Points, in no order, along strands that fork, close into loops and pass close to each other.
Points whose rows are less than 49.7 apart are linked; no others are. Some points are linked to none.
k_11: [ 17  15  -1  18 -10   9  12  -2  14   9   1   9   3  10  18   3  -2   7
   1 -16  -1 -20]
k_213: [ -3  17   5   2   5  22  -5 -17  -1 -23   2 -29  10  13  -1  -6  -6  -3
   9   0   0  -8]
k_954: [ -5 -18  -7   0  -3 -22 -16  -2  23   8   1  10 -14 -16  -5   5  -2 -14
  10   9   3  -2]
k_676: [  9   2   0  -3 -18 -16  -7 -14 -14   9 -18 -30   8  20  12  16  27  16
  32 -14 -12  17]
k_287: [  1  -6   6   3 -10   1   9   9   1   5  -7  -7 -23  -6   9   0 -14   9
  11  -3 -16   0]
k_489: [-14  10  -2  -3  13  15  31   2   4  13  16  16  -6  -5   4  -3 -17 -12
 -17   5   8  -7]
k_738: [ 13   0   6   6   1   5 -11 -18   6  21 -37  -5 -24  19  -3  14  15  -9
   6   2   8  -2]
k_551: [  6 -24   1  14  -8 -18 -11  10  -8 -10   0  14   6  -6   7 -15  -6   1
  -7  19  -1   9]
k_865: [-20  -1  15  20 -16  15   2  18 -14   7 -14  -5  10  15   8 -10   2  -3
 -16   2  -6   3]
k_885: [-16 -17  -7 -11 -12 -37  -8   5   1   0  23   8  -8   0 -16  -4   0   9
  17   3  -2   4]
k_222: [-13   2  -5 -10  -9  -8 -12   5   1  -6  -2 -17  -5  16  -5   6   6  13
  22  -4   1   5]
k_448: [-28  14  10  -5  -7   7  -3  21 -14  13 -13   1   1  26 -22  -5 -11  14
  11   2  -4  12]
k_724: [ -1 -16 -11 -19   2   4  12  13  -1 -10 -28  -3   7  20  11  12  11  -6
  -9 -19  15   0]
k_224: [-11  -7  -7  -7  15 -20  11  21 -13   0  15  17  13 -12   2 -13 -10 -10
 -20  16   5  15]
k_5: [ 28   6  -9   3  18  15   2  -3  15 -10 -12   3  -2  -4  21  14  -1   5
  -9  -9  22  -1]
k_408: [  1  -2   3   5  -4  -3  -4 -21   7   8  28  19 -15 -32  11   2 -10 -17
  -2  13  -7   0]
k_130: [  8 -18  -8 -22  18   2   3   3   3 -17 -21  -5   5   4  -6   5  -4  -7
 -11  -5  23   1]
k_110: [ -8 -20  -5 -10   9 -15 -10  18  -8 -16   1  10  24  -4 -15 -11  12  -6
 -16 -10   2  14]
k_821: [ -8  11  -4 -11   9   3 -18   0   6 -13   8  14  22   0 -22 -11 -13 -12
   9  -8  -8   1]
k_765: [ 16   7 -20  -8  22   2   3  13  13 -14  -5 -10   4  -8  20  11   5   5
  -1  -7  11   3]
k_639: [ -2  -7  12  11 -17 -12 -17   2  -7  14 -10 -13   3  -2 -10   2  24   7
   3  -4 -14   1]
k_315: [ 19  12  -4  16  15  15  -7   1   4 -15  14  17  23 -16  13  -4  -3   3
 -16   0  10   4]
k_397: [-18   8  -7 -17  14   7  21  -6   4  10  15   6  -5  -8 -16   1  -7 -16
 -10   9   9 -12]
k_348: [ 29   0   2   0  -8 -10   6  -2  -3  15 -27   7  -5  14   1  10   2  16
  14  -8  -6  -4]
k_983: [-14  14 -14   1   8   0  -8   7  -1 -16  12  -8  19   9   2 -10  13  -4
  -4  13  12  -4]
k_681: [-18 -16  -1 -10 -22 -20  -6  -4  -1  -6  21  13  -9   7  -9  -8 -19   0
  21   4  -6  -1]
k_67: [  0  -9  22  12 -27 -10 -15 -14 -15  -1   9 -13   9   7  -8 -11   1   8
  11   2 -15  -1]
k_125: [ 19 -18 -13   2  -7 -21   8  -5  21   6   5  -2 -16 -12  23  15   8   8
   5  -6   5  -7]
k_127: [ -7   9 -16 -11  14   6   9  14   2 -23  -3 -22   3   7  12   0   7   7
  -2   8  15   0]
k_527: [-26   8   8   1  -8  23 -10 -19  -2 -11   6 -23   9  12  -6  -3   4 -18
   1  -3  -2  -9]
k_14: [-10 -13  -7  -7   1 -23 -19 -13   9  10  14  18   4 -17  -9  -1   4 -30
  -1  13   5   2]
k_428: [  6  29   5  15  14  21  -5   1   4  -2  -9  -9 -15  -1   7   0 -10   7
   8   7  -4   3]
k_940: [-24   6   9   7 -23   3   3  19 -20   8  -5  -8   2  30   2  -9  -1  17
   4   7  -1   5]
k_811: [  1   5   7  -6   2   8 -21 -16  12  -9  -9  -2   7   8 -25  -2 -13 -12
  17 -18  -5  -6]
k_923: [ 10 -11   5   2  -6   2  13  -5 -12   1   3 -12   1  -5  -8  -2   9   5
 -15   5   1 -14]
k_931: [  3  19  -6   4  11  -6   3  15   8  13  15  20   5 -24 -10  -5  -8   7
   8  -1 -13   3]
k_241: [ 16 -10   6   1   1   2  10  -9 -18 -10  13  27   8 -15   9 -10 -15 -12
 -27  25   7   9]
k_88: [ -5   2  -2  -8 -18  -6   5  -8  -3  25  -8  -4  -6  24  -9  16  23   5
   4  -8   6 -17]
k_894: [ -2   8  -2   2  -2  -1   6  11   7  18  -3  -5 -28 -19   8  10   4   9
  10   0 -15  -2]
k_951: [-14   1  -7 -12  26  -6  15  13   1  -7  24 -10  -4 -31  -6  -5   3  -1
 -11   5  -5   8]
k_657: [-36   3   1 -14  -5   0   0  21 -15   5   6   8  -4  11 -25  -8 -12   9
   6  10  -5  12]
k_469: [ -9  -1  -4  -7   5 -10   0 -14   0  -5  31  12 -11 -25  16  -4 -17 -28
  -4  24   1   7]
k_662: [  3  18  -1  16   3  15   1   2  -1 -15  21   4  18 -12  15  -8   2   1
  -8  -4 -13   0]
k_239: [ -5 -12  -5  -4  12 -15  -5   9 -17 -17  14  11  17 -14  -3 -17   5 -10
 -15  12  -3  17]
k_880: [ 16  -1  -2   8   7 -11   1  -3   7   9  16  23   0 -27   1   1  -8   1
  -2   2  -3  -2]
k_663: [-29  -2  -7 -16   8  -7  14  27  -9  -3  10   7  -1   2  -6 -13 -14   3
  -1  15   2   9]
k_145: [ 12 -16   0  -6  10  -4 -16   2   6  -7 -14 -15 -14 -31 -10  10   7   0
   3  -6 -13  10]
k_8: [ 20 -14  16  11  -7  15  -7  -1  -4 -14 -16 -22   2 -12   7   3  -4   8
   1 -21 -18   9]
k_441: [-11  -9  16  -5 -22  -2  -8 -11 -14 -11  10   7   1   9 -13 -16 -25  -4
  14   1 -20   1]
k_876: [  3 -18  -8 -17  20   0  11  13   2 -11  -6  -2  18 -12  -7   1  10  -7
 -25  -9  14   4]
k_625: [ -6  -2  -8  -2  22  -1   5   6   2  -4  23  -3 -12 -35  11   3  -8  -8
 -11  19  10  11]
k_337: [  0  13   3  -6  -6   0 -11 -13  -6  -5 -16 -34   8  21   3  10  11  10
  25 -18  -5   8]
k_652: [  2   0  13  24 -10  16   9   9 -10   9  -9  14   3   5   7 -10  -6  -3
 -24  13   2  -6]
k_528: [  9  -7  -8   4   6 -18   0   1  27  15   2  14 -14 -13  10   9 -11  -5
   7  -1   8  -4]
k_324: [ -5  -6  10  21 -19   2 -20  -6  -2   4 -14   5  -2  26   2  -7  -4  -5
   3  15  11  -4]
k_985: [ -5  25   8  15  10  28  -5   8  -6 -12   7  -5   8 -13   6  -7 -11   7
   0   8 -15  10]
k_123: [ -4  -8  -2   7 -20 -16  14  11  -3  24   3  20  -3  11   0  -8   1   7
  -5   6   5 -13]
k_207: [  6   8   6  -4  -8   4  -4 -24   3  23 -24  -9  -5  24  -7  19  19  -5
  14 -18   0 -11]
k_246: [ 23 -22  -8  11  -6 -17  -2 -12  11 -15  17  -5   3 -13  17   1  17   2
  -8  -5   6 -10]
k_647: [  4  -8  12  14 -26 -16 -13   1  -3  15 -22 -18   3  12  15   9  21  13
  15 -14 -15  12]
k_827: [ 12  -3   9 -12   9  12 -14 -20  14  -3 -28  -6 -10  10 -21  10  -7 -14
  14 -25  -3   0]
k_950: [ 25   1   5   0   7   8   4 -21   5  15 -26  -4 -31   2  -4  17   4  -2
  -4   6  11  -5]
k_815: [ -7 -10  -6   4  -7 -23  -9  12   1   4   6  -4   0  -4  -7  -4  21  11
   8  -6  -9   0]
k_90: [-10  -1   2 -28  20  12  14  -1   1   3 -10  -1  -3   3 -36   2 -11  -5
  -8   5   7  -4]
k_838: [ -5  19  -7  11  -4  -2  -8   5 -10  -5   6  11  25  19  -1 -14   5   2
  -7  19  12  -6]
k_60: [ 15  12   6 -15  26  25   3 -12   7  -5 -26 -12 -17   3  -9  10 -12  -2
  12 -22 -15  12]
k_280: [ 28  -4   2  -4   0   6  15 -19  -8   7 -14 -16 -18  -1  -3  14  10   9
  -7   4   6 -16]
k_764: [ 39  14  10  -3  18  19   9 -11  -7  -2 -31 -10  -7   6   2  13  -5  15
  10 -17 -12  10]
k_654: [-35   4   4 -15  -7  20   9  -4   3  -3  -4 -19   1  27  -8   6   9  -8
  -2 -12   2  -5]
k_991: [ 14  19  -3  10  -4   8   6 -17   6  -6   6 -14   4  14  10  -1   1   7
   6   2   6 -21]
k_612: [ -7   1  -1   1  -9  -7  27  11  -4  21  19  23   3  -4   0 -12  -7  -1
 -11   1  -2 -14]
k_296: [ -3 -13  -9   3 -13 -16  -1 -15   0 -18  28  -7  16   4   6  -6  22  -6
  -6  -9   4 -15]
k_63: [ -1   0  -2  13 -18 -16  -3   9  -7   8  11  23  19  19   0 -10   7   6
  -2   8   8  -8]
k_957: [ 11  -9   6  20  -7   0   1   5 -11  -4   7  18   3 -10  19 -10  -7  -2
 -19  24   8   2]
k_177: [ 25  13   4  12  17  29  -3 -10   8  -7   6  11  -4 -14  16   7  -9  18
  -9 -11  17   2]
k_906: [-16  -9  -5 -16 -12   8  20   5  -4   8  -9  -7   3  26  -4  10  18   3
  -9 -19   7 -11]
k_868: [  6  17   0  12   9  22   1  -4  15  11 -10  -3 -34 -12  19  16  -2   6
   7  -6  -6   5]
k_943: [-13  18  -8  -6  18   0  -6  13   4  -4  11  21  12 -18  -8 -12 -19 -10
   7   6 -11  12]

A tip is a point with one link. Name the tips that can be reached along the links from each point below, in the order of the rows.
k_60 -> k_14, k_951, k_764, k_296
k_489 -> k_287, k_90
k_224 -> k_11, k_923, k_241

How many points has the smallest loop of links through each point below? Write none if it is on no loop.
k_441 -> 6
k_657 -> 10
k_207 -> none
